Each row is a point on a landscape with many valleys, with its height.
From any point a ball rolls to the lowest of the 2 points nearest to it. It stops when none of these is lower. Distance is the straight distance between rows; heights are no part of it.
Poga: [ 52 -48  -7 -10 -23  27  10  -8 -27  42  43   0 -26  17 -15 -50  20 -19
   2  12  14 -35  13  17  -7 -22   4   0 -12   9 -63   2  -8 -23  29]  height 5.11
kezor: [  8  35   4 -11 -19   2  18  17  24 -18 -33   0  53 -18  -4  47 -22 -16
 -34 -60  -2 -26 -24 -38  -1  23  33 -39  12  47  56  -7   9 -41  51]  height 4.77
tolef: [-37  11  45  38  55 -20 -21  -9  35  -1  -8 -12 -28  10  14  21  15 -68
   4  14 -10  49  16   0  -8  25   1  23  17 -48  32 -33  36  58 -61]  height 3.06
kurut: [ 26   8  36  -9  43  36 -21  23  45  17   3   5 -26   1  -6   0  42 -10
  16  15  20  -4 -11  28  19   2 -36  -8 -45  -3   1  13 -18 -12  16]  height 2.87
baver: [-53  11 -21  -4  15 -13  13   7 -24 -21   5 -17   0  32  -5  -9   2  -6
  18   5  -2  36  34 -32 -14  18   4   2  16 -16  19  16  -6  33 -19]  height 2.45
zud: [ 28 -40  22  16   5  38   4  -2 -11  31  12 -11  -8  12  -1  -3  12 -39
  -2  -3   1 -44  50  46  24 -61 -20  -6   8  46 -11 -13  17  21  13]  height 2.61
girub: [ -9 -17 -15  25   6 -10 -35 -38 -62   4  27   6  10  -8  18 -10  13  19
  16  16  26  23  -4   4 -38   3  20  26 -12 -35 -41 -24 -10  32 -34]  height 4.66
Fuveg: [  6  20  -3 -31  -9  41   7  40  26  18  26  15 -32  34 -21  -3 -33 -41
 -21 -27  -2  -9  48 -37 -15  18  -6 -22  16  40  11  37  -4 -12  75]  height 4.37
sonol: [  1  29  -1 -10 -14  13 -84  30  49 -10 -15  28 -11 -35 -19  -2  20  46
 -40  -4  31 -23  -9   5  -5  72  -8  -6 -50  -1  33  36 -22 -19  33]  height 2.86
vipe: [-33 -43  -9 -14  -6 -56  71 -31  10 -20   4 -41 -26  33  -5 -54  20  15
  44  28 -43  30 -29 -21  42   1 -55  27  -9 -36 -50  -8  -4  28 -82]  height 5.99
fesa: [-30  18 -12  -9  -9 -42  21  -6 -29 -22 -29  -8  36 -11  11  43 -22   3
  12 -20 -16  48 -21 -12   4 -30  25   3  56 -15  25 -14   6 -20 -43]  height 6.18
tufo: [ 39   5  16  -5 -14  51 -76   5  18  22  24  46 -22 -43  31   7  -8  41
 -31   4  14 -10   0  37   0  -5 -19  15 -25   3  -9  14 -14  -2  33]  height 4.60
seruk: [ 43 -30 -28   4 -39  -2 -13 -26 -42   8  33  27   5   5  20 -29  -6  49
   6  -4 -22 -20   0  16   5 -36  -4  23  19  -2 -41  14 -14 -12   0]  height 2.47
daz: [-32  -9 -38 -22 -31 -30  24 -10 -41 -14 -12  -5  10   3 -10  15 -23   4
  30 -14 -26  57 -10 -17  25 -39   4  12  63 -26 -20 -12  -6 -24 -38]  height 6.09
sizo: [ 50 -36 -38  42 -38 -16   3 -22 -41   2  -2  11  29  -4  21 -29  -5  51
 -12 -12  -3 -62 -10  31  -9  -2  27  11  -1   2 -22   8 -11 -25  14]  height 2.21
gimi: [ -2  34  44 -12  36 -24  14   6  29 -14 -23 -28  38  -8 -15  63  18 -39
  24  -4  21  14 -47 -14  20 -13   1 -34  -4  -4  48 -23  -5 -28 -13]  height 6.46
fiz: [-16  26  10  -7  11  15 -43  18   8  -1 -18   8  14 -20 -33  25   8  -8
   0   6  67   3   6  -6 -17  28   0 -20 -31  -3  29 -10 -17 -16  30]  height 2.53
puzev: [-45  17  12  45  44 -23 -30   4  29 -17 -46 -15  27 -21  13  32  23  -9
  -9   7  33   8 -11  16 -12  51   8  -4 -33 -22  60 -19  13  32 -34]  height 3.67
dere: [ 19   9 -17  -3 -19   5 -37 -11 -42   4   2   8  26 -22 -27   1   6  29
   3  17  68 -14 -29  -6 -58  21  46 -14 -40 -24 -35 -25 -36 -25  41]  height 2.81
Noz: [  0  16   9  -4  27  36  -8  43  33 -11  -1  11 -17  23 -30  23 -22 -39
 -31 -35  15 -22  51  -2  -2  40 -25 -28   5  52  34  21  -2   6  70]  height 4.47
davod: [-25  36  13  -2   7  11 -81  28  34 -22 -38  29 -12 -39  -5  17   5  43
 -27 -12  43   9   3  19  -2  49 -31   3 -34 -15  38  19 -20  18   9]  height 2.55
Kesa: [ 49  -6 -22 -31 -30  -5  30 -12  15  22  10  10 -12  -6   3   2 -26  11
   8 -22 -27  25 -51  -2  31 -31  18   6  32  -3 -41  25 -13 -78  -3]  height 5.90
mevo: [  29  -35  -37   14  -20   -3   83    3   43  -10  -17  -10  -37   48
    1  -32   -4   33   -1  -24 -100  -41   -3    7   60    0  -13   12
   16   31  -45   48   -5  -15  -11]  height 2.93
vuvi: [-32 -23  -4  27 -17 -69  13 -38 -44   6 -22 -25  27 -11   2  15 -11 -39
  -5   9   1  29  -9   9 -14 -17  56  33  47 -28  -6 -68  34   1 -66]  height 7.08
Soze: [-39  57 -21  -9 -10 -20 -31 -18 -35  -6   7  11  36 -22  13  16 -20  36
  22   5  22  63 -19 -37 -31  12  25   9   0 -36  17   4 -34  -3 -13]  height 4.92
nemam: [-37   4  22  40  26  26 -31  -4   3 -16  -1  19 -40   6  54 -13  18   6
   1  29 -45  37  36  14   0   4 -35  20   5 -28   3   0  36  90 -64]  height 2.40
Tak: [-21 -21  14  23  49 -35  31  19  -2   3  -3 -45  -9  28 -16 -22  30 -32
  15  28   0 -18  35  14   5   6 -22  -6  -8  -4  10 -12  25  31 -14]  height 3.91
nifu: [ 38  33  18 -58 -24  47 -18   1  36  45  54  35 -45  -4  12   6 -43 -33
 -11  -4  -4  28  -8 -36  -8 -33   5 -13  -1  13 -14  34 -12 -43  35]  height 3.69
pav: [-41   6 -15  44   8 -21 -44 -12   6 -17 -45  -3  48 -49  21  11  20  36
 -25  -3  43 -16 -25  15 -26  63  28   0 -38 -14  63  -5   5  40 -17]  height 3.92
Sagef: [-46  -1 -42   7   2 -38  42  -6 -25 -36  -6 -28  19  28   9 -17  -4  17
  24  -4 -41  25   1 -25  10  13  13  20  29 -19   8  26  -2  26 -46]  height 2.63
pim: [  2  21  20 -22 -25  22 -63 -13 -15  23  36  54  10 -41  37  34 -40  58
 -23  -2  15  32  14  14 -16 -47 -15  21  33   8  18 -29  -4  16  31]  height 3.39
fufa: [-54 -11  -2  50  24 -29   5  -6 -16   3 -43 -22  14   6   3   8 -10 -38
 -15   6  15 -20  50   5 -36  40  29   4  25  12  45 -25  38  56 -10]  height 3.81
movek: [ 12 -22   6   2  35 -41  49  20   6   6   8 -46   5  27 -35 -46  34 -19
  22  18  19 -37   1   9   2   2  -3 -12 -25  -5 -11   2   4 -23  21]  height 3.68
Digi: [ -8  -4 -38 -47 -29  10  24   0 -27  -6  33  18 -36  34 -18 -55 -18  17
  15   1 -33  17  29 -48   0   1 -10   2  33  -6 -32  42 -24 -16  25]  height 4.16
vazo: [  3   1  -4  10   4  -4  50   6  -3 -23 -20  -9  20   0   9  52 -25   3
 -12 -53 -76  -7  -7   5  40 -28   0   0  58  37  17  18   1  -3  -8]  height 5.13
gunak: [-15   3 -20   0  17 -63  56  13 -18 -11  -4 -39  11  16 -31 -31  20   5
  37   4  17  12 -41 -22  -7  20  19 -10 -17 -41  -5   0 -20 -47 -15]  height 3.04
vak: [-31 -28  20   6  25 -17  66  -1   2 -28 -21 -50 -21  26 -24  19   5 -42
   8   7 -70 -11  22  -9  44 -22 -33   3  51  16 -12 -13  15  35 -47]  height 5.40
bevap: [-25  22   6   9  43  19 -30  26  29 -21  -8   7 -19   2  29  -5  31  38
  17  20  10  26   4  11   3  37 -38  10 -37 -35  11  32 -11  31 -22]  height 1.81
beza: [ -1   6  -8  41  -5  -4  10   7   1 -27 -40  -3  50 -16  28  20  -5  45
 -28 -37 -31 -65  -9  11  -2  33  11  -8   1  32  58  13   6  14  29]  height 7.34
teza: [ 14  25  30 -36 -25  55 -82  15  35  19   6  59 -17 -56 -22  34 -32 -14
 -38 -20  74  23  17  27 -13 -37 -21  -4 -15  26   3 -30 -14   1  38]  height 3.23
kul: [-48 -43 -37  48  -4 -56  45 -14 -37 -23 -13 -51   5  29 -17 -53   4 -21
  -7  10 -22 -27  42   4 -11  13  26  24   7  -8  -3 -19  23  47 -42]  height 3.59
gom: [ 41  -2 -22  -5   3  -4  65  10  38 -15  -4 -11 -23  44  15 -34  -6  32
   2  -3 -68 -27 -27  -4  29  23   5   6   3  16 -25  67  -8 -26   1]  height 2.57
sarez: [-61 -24 -19  64  16 -44  33   2 -14 -19 -33 -40  10  35   0 -28   1 -34
 -12   8 -28 -34  54   4 -29  46  35  15  16   4  35 -16  38  70 -34]  height 3.70
Soge: [ 10 -41  -3   8 -13  52 -32   6 -49  27  31  36 -46   5   6 -50  24  15
  -1  21  14  -1  57  29 -12 -21 -46 -12 -11   2 -50 -21  14  47  10]  height 4.25
Ped: [-19  22 -35  13  13 -31  42  10   9 -45   0 -17  26  26  21 -26  11  46
  42  -5 -30  -1 -25 -17   3  40  17   3 -13 -32  25  51 -17   1 -21]  height 2.91
Kitib: [ 51   7 -20 -26 -21  14  11  11  25  35  18  -8 -21  11  -3 -22 -34 -39
 -29   7   6 -20 -10 -32 -26  26  50 -18 -19  26 -18  60   2 -75  38]  height 2.94
muk: [  4  18  17 -28   3   6   9  10  -9  10   7  -2  22  10 -31  25  -9 -45
   9 -10  37   9  11  -9  -6 -25  12 -18  17  24  16  -9  -2 -29  32]  height 3.25
mera: [  0 -21  43 -23  39   2  78   1  26   0   5 -41 -31  45 -25  -9  23 -32
  22   2 -51 -16  15  -6  55 -21 -55  -1  18  29 -18  -3   8  17 -20]  height 5.55
kemem: [ 67 -34   6   2 -17  18  -1 -17 -25  35  29  -3  13  -6 -14  -2  13 -27
  -4   3  36 -44 -15  45 -10 -62  32   5 -21  21 -40 -34   6 -34  19]  height 4.93
nume: [ 11   3 -16  17   7  -6  50  25   6 -27 -19 -18  12  31  -3 -17  -1  14
  -6 -23 -39 -43   8   4   5  28  13  -9   6  25  14  36  -2 -16  28]  height 2.12
fekuf: [ -9  -1  19 -37  15 -24  57   6   4   7  -7 -26  -2   8 -42  24  -2 -32
  36 -13 -10  42 -36 -11  40 -53  -6 -10  39  -2 -11 -17  -5 -43 -28]  height 6.79
moten: [  4  13 -48 -13 -45 -16 -26 -26 -74  -2  28  30  23 -11  -6  -3 -40  56
  12  -3  24  28 -23 -28 -46 -14  31  11  23 -34 -52 -18 -34 -18   5]  height 2.84
mon: [  1 -32 -41 -16 -36  19  58   4   5 -27   6  -3 -35  60   2 -61  -7  24
  -5  -2 -80 -23  32 -17  41  -3 -32  13  29  29 -40  48  -3  12  15]  height 3.18
sulag: [-15 -11 -28  32 -28 -29  26  -9 -40 -16 -41  -6  52 -12  20   0 -28  41
 -12 -39 -23 -28   1  10   1  -3  31  -3  37  24  29  -2  10   3  10]  height 7.28
zes: [-34  30  30  -1  24  15 -60  15  20 -11 -34  16   3 -27  -5  47   2 -10
  -4   2  46  35  11  14  -6  16 -31 -10 -10  -5  35  -2  -8  19   4]  height 2.20
fom: [  5  -1 -24 -18 -39   2 -30 -19 -60  11  42  34   7  -2  11 -13 -27  41
   5   0   5  20  15 -19 -21 -30  -5  19  28 -14 -29  -7 -24   5  14]  height 2.67
bug: [-62 -35 -15 -20 -10 -23  55 -33  -5 -35  10 -32 -29  45   3 -52   7 -15
  26  29 -58  42  10 -45  34   6 -36  26  12 -33 -37  -8  15  40 -82]  height 6.08
pof: [  5  11  -6  -1  23 -37  64  20  16 -25 -22 -33  26  14  -8  -6  16  12
  24 -22 -20 -12 -41 -12  14  25  17 -21   1 -10  26  23 -14 -43  -1]  height 2.59
diz: [ 14  27 -23 -13 -50 -19 -38 -29 -50  -3  14  36  55 -46  26  23 -50  73
  -9  -2  21   9 -23 -12 -35 -18  32  20  18 -19  -4 -26 -20 -16  19]  height 3.05
tofal: [-21 -26 -27  35 -24 -66  22 -24 -52 -11 -42 -12  55 -33  10   6 -15   8
   3 -12  15  23 -35  10 -25 -14  61  11  30 -19   1 -54  27  -9 -53]  height 7.15
nipe: [ 27  35 -10 -29   7  24  -9  20  46  18  22  12 -26  19  -6 -20 -16  -8
 -17  16 -11  -7   0 -44 -18  55  17 -23 -31  13   7  69 -15 -53  51]  height 2.58
tofiv: [-26 -29  -4  21  16 -23   7 -27 -20  -2  33 -25 -29  32   9 -69  34 -13
  18  56 -18  11  17  -5  -3   6 -24  23 -23 -39 -44 -21  22  62 -70]  height 4.31
nev: [ 28 -30  10  34  -4  -2  -6 -16 -24  22 -30  -3  53 -26  -4  12  11  -4
 -17  -6  41 -62   4  46 -19 -22  31  -7  -8  39  15 -36  20  -3  31]  height 3.36
Sal: [-32  53 -14   6  15  -1 -17  27  23 -36 -30  -3  28  -7  -4  26   4  28
  -7 -16   0  -6 -16 -24  -8  68   0 -21 -20  -4  66  26 -11   6  26]  height 7.49
neta: [-34 -13  21  10  50 -32  33  -3   7  -3   7 -54 -21  38   0 -28  33 -28
  28  39 -30  20  12 -11  10   0 -33  16  -4 -26  -4 -12  28  50 -57]  height 4.09
Zop: [ 50  20   3 -21 -33  38 -58  13  51  35   3  21 -15 -36 -42  16  -1 -45
 -48  -1  66 -30 -17   2 -19  28  32 -24 -60  27   8   2  -6 -51  54]  height 3.44
nule: [  4  35  22 -15  -9  28 -18  10  21   0  21  28  19 -19  32  71 -59  22
 -47 -51 -33 -17   2   0   8 -20 -15   4  43  49  46  -4   6  11  47]  height 5.03
Rad: [ 42  31  33 -42  -6  68 -50  17  67  39  47  43 -65 -17  27  13 -23 -28
 -31  -8   9  15  -7   0   2 -17 -26 -13 -30  11  -4  38  -1 -23  28]  height 3.99
kef: [-12 -44  10  -1 -11 -50  14 -34 -38   8  -1 -38  -4  -4  -9   1   7 -39
  14  28 -18  22 -12   6  14 -53   2  25  39 -35 -38 -57  19   3 -72]  height 6.98
nonid: [ 26  35  39 -33  41  45 -23  27  83  11   7  13 -44   4 -19  11  20 -26
   3   6  15   8 -17 -12  22  37 -31 -14 -43   2  10  43 -20 -31  26]  height 2.62
fabid: [-23 -53  -8  32   5  19 -30   7 -52  18   4   7 -29   2 -10 -45  25 -13
  -8  33  40  -8  74  25 -35   7 -12   6 -11  -4 -37 -25  20  69  -3]  height 4.13
ribif: [-20 -21 -58  51 -36 -59  25 -21 -44 -20 -27  -5  47 -17  26  -4 -26  43
   3 -30 -23   6 -15  14   0  -4  38  18  34 -20   3 -10  16   7 -45]  height 7.22
Sodun: [ 36   2 -25  -5 -29 -19  22  -3  -7  -7 -26  11  39 -24  18  35 -19  33
   8 -36 -20  24 -56  20  25 -44  25   3  27  -4 -11  -7   5 -66  -6]  height 5.71
Vimap: [-11 -33  31 -40  -4 -25  40 -17 -18  16  13 -35 -19   0 -31   5   3 -54
  28  23  -6  34  -8  -5  37 -78 -26   3  41 -11 -32 -49  14  -6 -52]  height 6.90
tez: [  0  29  10 -13 -10   6  -5   5   6 -11 -20  17  50 -24  -5  66 -52 -11
 -33 -48   3 -16   3 -13  -3   2   9 -22  37  53  58 -17  16   3  48]  height 4.91
zik: [  1   2  33   3  54  20 -22   9  17   6   5  -2 -29  -1  22 -10  46  13
  31  28  14  25  -5  17  15  -7 -47   7 -35 -30 -11   5  -2  21 -24]  height 2.32
morub: [ -1   4 -18  14 -18 -48  25   2 -22 -23 -40 -14  60 -23   5   4  12  30
   9 -25  22  -1 -54 -15 -16  10  47 -18  -1 -20  22 -24  -7 -43  -5]  height 5.31
Fulo: [-37 -11   2  -3   2   6  41  -2 -21 -33 -19 -19   0  11   4  49 -26 -22
  -4 -24 -83  10  36 -17  29 -31 -21  -2  77  30   9  -1   9  32 -26]  height 5.27
Timaf: [ 38  31  17 -23  16  20   1   8  53  15   3  -7   6   5   4  28  14 -30
  -5 -10  -3 -18 -43  -8  12  25   9 -21 -28  12  29  34  -9 -52  30]  height 3.26
veruk: [-35   8 -29  23 -11 -22 -28 -46 -58  -2  14  12  41 -22  21   0 -21  22
   0   6  27  51  -7 -15 -50  11  42  26   6 -30  -8 -19  -6  28 -42]  height 4.79
depi: [-12  -6  11  34  31  23   5   4   1 -12  -9  -8 -15  20  25 -10  24  15
  11  20 -36  -7  45  29  18  -6 -34  12   0   2   5  10  20  66 -30]  height 2.05
bev: [ 23 -10  12   8 -22  21 -33  -4  11  18 -28  28  38 -36 -20  31 -19 -20
 -36 -15  72 -45  12  38 -18 -18  18  -8 -17  48  28 -36  21   8  50]  height 3.17
Dure: [  3 -26 -47 -34 -42 -11  34 -11  -8   3   0  18 -11   0 -19   3 -24  20
  28 -13 -42  51 -27  -5  47 -43 -17   6  59 -19 -42   3 -14 -48 -21]  height 6.02
Gilo: [ 22 -39   9  59   4 -12  19  -9 -17  17 -28 -26  31   7  -1  -5  14  -4
 -18  -9  -6 -84  32  55  10 -26  11  -6 -12  38   9 -26  18   2  11]  height 3.54
ras: [-28   1   6 -38 -11  39 -10  -4 -56  22  39  21 -44   6 -26 -20  13 -21
  33  28  30  56  31 -40 -14 -31 -33 -23   8 -18 -42 -23  -9  12  -2]  height 3.90
pigit: [ 47  12  -3 -11  -2  32 -18  -7  37  11  36  33 -32  19  51 -35 -12  54
 -10  17 -58 -11 -15  -6   8  13 -13   9 -16   3 -10  69 -11 -17  25]  height 4.97
Zefad: [-16  48  25 -22  19 -22   6  -2 -10  -8 -20 -14  33 -11  -6  58  -3 -24
  33   8  19  50 -25 -23  -5 -26  11 -12  17 -16  30 -19  -9 -25 -28]  height 6.31
savag: [-23 -38 -12  40  10 -41 -12 -47 -51   2  45 -18  -7  10   3 -47  20 -21
   6  36  -4  28   1   0 -29   8  19  33 -17 -47 -53 -45  13  48 -74]  height 4.48
gis: [ 13 -41   7  28   8  13  16 -11 -27   9   7 -15 -12  26   8 -29  21   4
   9  16 -38 -46  45  26  30 -41 -25  12   2  24 -20  -8  10  25 -15]  height 2.37
Refi: [ 19  36   1 -18 -37  12 -95  28  64  13 -18  43 -21 -49 -35  24   2   6
 -65 -21  51 -29  -5   8  -1  52   3  -9 -47  28  29  15 -10 -30  43]  height 3.12
fonil: [  1 -13  14  24   9  17 -79  -8  -3  10 -27  15   9 -55  14  11  29  41
 -22  19  59 -21   0  63 -21  16  -9  17 -40 -16  -7 -13  -8  26  -6]  height 4.33
bureg: [-21  -1  -4 -57 -16  14  23  -6 -33   8  39  10 -39  31 -35 -40   9 -12
  38  16   0  33  16 -56   6 -16 -23 -19  12 -11 -41   9 -32 -24  10]  height 4.05
gab: [ 34  58  20 -31 -34  23 -51   8  56   3  15  31  23 -40  26  73 -43   8
 -48 -39  -4  -9 -35 -10  11  -7   6   1   1  36  48   0  12 -30  51]  height 5.20
laru: [  4   2  28 -24  23  12 -12  -3 -36  27  32  -2 -24  -6 -41   2  23 -29
  39  33  56  30  -7 -10 -20 -35  -7 -15 -25 -28 -53 -45 -23  -5  -6]  height 3.66
kal: [ 26  12  44 -26   6  65 -64  33  37  20  14  52 -53 -28  18  -5   0  -3
 -19  -9  30  20  11  36  12 -20 -58 -15 -21   4  -8  19  -4   1  18]  height 4.32
Bemis: [ 57 -11 -20  21 -27 -10  46  16  45   2 -38  -8  18 -23  27  25 -16   2
 -18 -51 -52 -19 -75  10  36  -7  43 -21   4  11  -5  17  20 -84   7]  height 4.43
zenup: [-63  29  -6   9  36   7 -24  13   1 -16  -8   9 -13   5  16  -9   3   5
  13   9  13  61  41 -13 -22  41 -12   6 -18 -29  25  18   0  50 -31]  height 2.23
ber: [ -8 -29 -49   9 -24 -12  58  -5  -3 -39   7  -9 -11  63   2 -77  14  43
  20  21 -50 -29  28 -10  27   7 -19  23  -5   4 -37  30  -8  44 -18]  height 3.33
tapal: [ 15 -11 -30 -40 -35  19  27  17 -10  10  32  13 -29  37  -4 -43 -32  -7
 -17 -21 -38  -6  39 -37  -6   9   9  -3  27  32 -17  55   2 -30  51]  height 4.26
relov: [ 25 -23 -31  18 -18 -28   9  -8 -56   5   8  -6  27   8 -19 -30  10  24
   4   5  39 -41 -20   9 -40  18  47  -6 -15 -14 -37 -16 -17 -29  32]  height 2.52
dugi: [-56  -3 -13 -38  -6  15  59 -15   5 -47   5  -8 -29  55  14 -42  15  13
  34  23 -68  44  11 -58  37   6 -56   7  17  -8 -24  22   7  69 -57]  height 6.16
dopi: [ 31  -6   0 -22   4 -26  41  11   1  15  11 -20  -7  21 -38 -34  19 -13
  18  10  21 -16 -32 -19  -8  18  32 -18 -24 -10 -23  13 -21 -73  27]  height 3.40
Ner: [-17   2  -8  47  17  -3 -55 -18  -6  -2 -17   5  30 -40  33   3  29  56
  -7   9  36 -18 -30  43 -25  43   7  24 -46 -32  19  -2 -10  33 -23]  height 4.12
roz: [ -5  47   2 -13 -12   9 -47   3  -5   7 -23  17  20 -36 -55  26  10   0
   8  17  79   6 -29 -27 -41  24  32 -15 -55 -12   0 -40 -33 -37  40]  height 2.85
Mav: [-33 -12  35  54  40  -3 -27 -23  20   3   2  -6 -33   8  44  -5  27 -29
   3  30 -39  27  25  21  -1  13   0  44   2 -42   5 -25  37  74 -79]  height 2.72
Bisif: [ 29   3 -17  17  -3   2  74  19  32 -11 -24  -6   1   2  16  34 -22  11
 -18 -59 -91 -21 -35  20  48  -3   8  -4  34  21 -11  36  -6 -44  -1]  height 4.90
kov: [ -8   1  13   9  23   4  -2   4  -6   1 -15  -8  22   0   0  38  -5 -23
  -1  -6   4 -13  27  14  -2 -12  -4  -9  28  26  39 -11  18  16   6]  height 3.03
nogu: [ 44 -43  15  31  16   1 -22 -11 -27  26  18 -13   6 -16 -14  -5  39   0
  -1  33  49 -47  -8  48 -14 -25   9   1 -34  -3 -42 -38  -2   0  17]  height 4.75
kog: [-54 -36   5  30   8  -8  -9  -6 -29  16 -19 -11 -23  20 -12 -11  -2 -66
 -15  21  11   2  79   0 -33  16  20  13  35  -4  13 -44  44  63 -17]  height 3.93
vuvor: [ 61  13  21 -12  17  53 -34   1  62  34  32  23 -41   0  53  -2  13  21
 -10  15 -35 -16 -22  20  22  11 -24  10 -31   5 -12  62  -6 -19  20]  height 5.21
nife: [ 10 -22  29  22   6  40 -20   9   9  13 -14  11  -8  -8  -8  33 -18 -41
 -28 -20  20 -34  57  46   9 -29 -22 -15  18  60  31 -17  23  41  35]  height 2.82
foga: [ 20  -5  28  -6 -14  39 -50  15  32  15 -18  32  -7 -34 -37  32 -24 -47
 -36 -18  94 -13  34  43  -9 -15  -9 -17 -20  41  20 -28   7  18  44]  height 3.02
Riguf: [ 31  -2  -9  -4 -14  35 -45   9  13   5  51  42 -32   0  44 -43 -12  70
 -17  13 -23 -10  14  14 -15  12 -22   8 -17 -10  -7  37  -9   1  37]  height 4.81
tofed: [ 42 -31  -4 -22 -15  18  47  12  16  34  22  -9 -29  34 -13 -29   1 -58
  -8 -19  -8 -31  12  -4  16 -21  14  -2   6  31 -40  35   4 -38  28]  height 5.26
Patu: [-15  19   1  27  22   7 -22  13  33 -32 -40  -1  27 -21   5  53   5  15
 -29 -24   5 -39  -5   6   2  58 -12 -26 -12  31  74   2   3  19  32]  height 7.42
Nitu: [ 19 -22  37 -28  20  12  35 -10  -1  24  25 -15 -34  18  -9 -28  38 -15
  39  21  -8   7  -3  -3  40 -36 -46  -7  -2   2 -35  -6   3   4 -16]  height 5.72
Gura: [  4  31  13 -28 -27  44 -66  -4 -14  20  27  53   4 -47   1  29 -37  35
 -17   9  53  29   9   6 -38 -33  -2  11  -3  -5  -8 -33 -19   0  39]  height 3.47
kitu: [  8  35  -1 -11   1   9   8  28  32 -16 -19   1  19  14 -24  44 -29 -51
 -33 -43  15 -24   6 -29  -5  48  15 -51  -3  49  54  12   1 -28  81]  height 4.61
pif: [-34  16 -20  -8 -17  11 -20 -12 -19 -23  45  41 -14  17  55 -30 -11  72
  16   3 -47  39  18 -25  -1  -4 -33  15  19 -27   2  32 -12  49 -19]  height 6.29
dak: [-11  45 -28  -1 -13 -28   0  -3 -23 -20  -9  -4  36 -15   3  -5   0  49
  25   1  10  21 -59 -37 -20  26  38  -7 -16 -48  13  11 -37 -52  -6]  height 5.10
tuz: [  4 -33  15 -24  21 -31  48 -23  -7  12  35 -25 -31  27  -3 -51  38  13
  52  41 -12  10 -22 -12  30 -16 -49  15 -14 -23 -57 -11 -10  16 -40]  height 5.85
mirek: [ 29  29  14 -46 -19  33   1 -11   0  22  29  20   2  -4 -16  28 -20 -28
  17 -13  17  33  -5 -12   0 -55  15  -2  18  15  -8  -5 -11 -42  31]  height 3.43
ralo: [ 20  21  50 -27  41   5  34   4  35   4   1 -20   4   5 -14  39  11 -46
  34 -12   5  12 -39  -4  37 -41 -15 -19   4   9  15   0 -15 -30 -11]  height 6.64
fudaf: [ 15   2  46  -6  48   0  -8  17  14  21  18 -19 -25 -13 -38  -4  42 -27
  29  37  65   6 -21  12  -2 -13 -21 -14 -44 -29 -21 -32 -18 -15   6]  height 3.35
Tuni: [-26 -59   8  25   4  -5  -7   3 -50  22   7 -23 -24   8 -28 -32  17 -61
  -7  37  39 -15  71  15 -27 -12  -1   6  12   1 -21 -54  34  47 -10]  height 4.03
fiv: [-45 -47 -50  22 -20 -30  60  -1 -19 -48   1 -37   4  60 -18 -81   9   4
  13  29 -38 -24  41 -14   7  14  -9  23  -8  -4 -31   7  11  61 -39]  height 3.46
fus: [ 54  25  14 -20   1  -4  38   8  55   7 -10 -18   7  -8  14  30   0 -17
  -7 -25 -25 -18 -78 -14  29  10  27 -23 -16  14  10  35  -1 -85  11]  height 3.82
vaka: [  1  28  14 -10 -22   5 -47 -26 -15   5  -2  30  49 -45  30  59 -41  48
 -16  -2  15  20 -11   9 -10 -27  10  17  28   9  36 -20  12   7  18]  height 3.24
Dadug: [ 12 -28  21  47  35   0 -41   1   2  16 -22 -12   4 -35   6   7  47  11
  -7  28  42 -40  -4  70 -11  -6 -10  15 -45  -2   2 -25   4  19 -10]  height 4.53
sizu: [ 59   6  -8 -18 -35  26  -9   7  26  36   9  -3  -5 -10 -14   1 -13 -63
 -38   1  45 -42 -20  -6 -38  11  63 -24 -43  27  -6  15  11 -65  55]  height 3.27
Nopon: [ 23  11   0  -6 -22 -38  16 -12 -22 -16 -42   0  65 -42  15  41  -3  16
  18 -16  23  10 -59   9  -3 -37  45  -7   9  -8  12 -49   9 -46 -13]  height 5.50
dabeg: [-45  23  45  50  74 -37 -15   4  43 -16 -25 -27   3  -8   3  39  20 -45
   1  16  -1  26  -8   5 -12  48   5   8 -11 -38  61 -17  26  43 -55]  height 3.37
biriz: [  4  45  15 -30  14  40 -44  41  63  -7  -2  29 -45   1 -25   2  -2 -12
 -17   2  12  12  14 -23  -6  60 -26 -24 -40   3  23  50 -25 -28  50]  height 2.13
Dop: [-41   7 -24 -28 -19  10  19 -14  -9 -41  26  15 -16  38  45 -28  -7  55
  24  -2 -83  37  17 -42  23  -8 -45  15  29 -12  -6  37   1  65 -43]  height 6.23

Call two points neighbours if one is among the 2 nearest of the other. Go from one point of each pair to the other, from neighbour to neighbour, staying as low as possible. Name the highest point that can't be avoided.
biriz and sizo -> Zop
bevap and nume -> Ped
nume and foga -> Gura
bevap and biriz -> kurut
zes and sizo -> roz

For each start below, name the point where the ball stops.
vuvor -> depi
Dadug -> depi
pim -> sizo
pigit -> depi
Tuni -> nume
kezor -> bevap
tofed -> bevap
Dop -> biriz
Fulo -> biriz
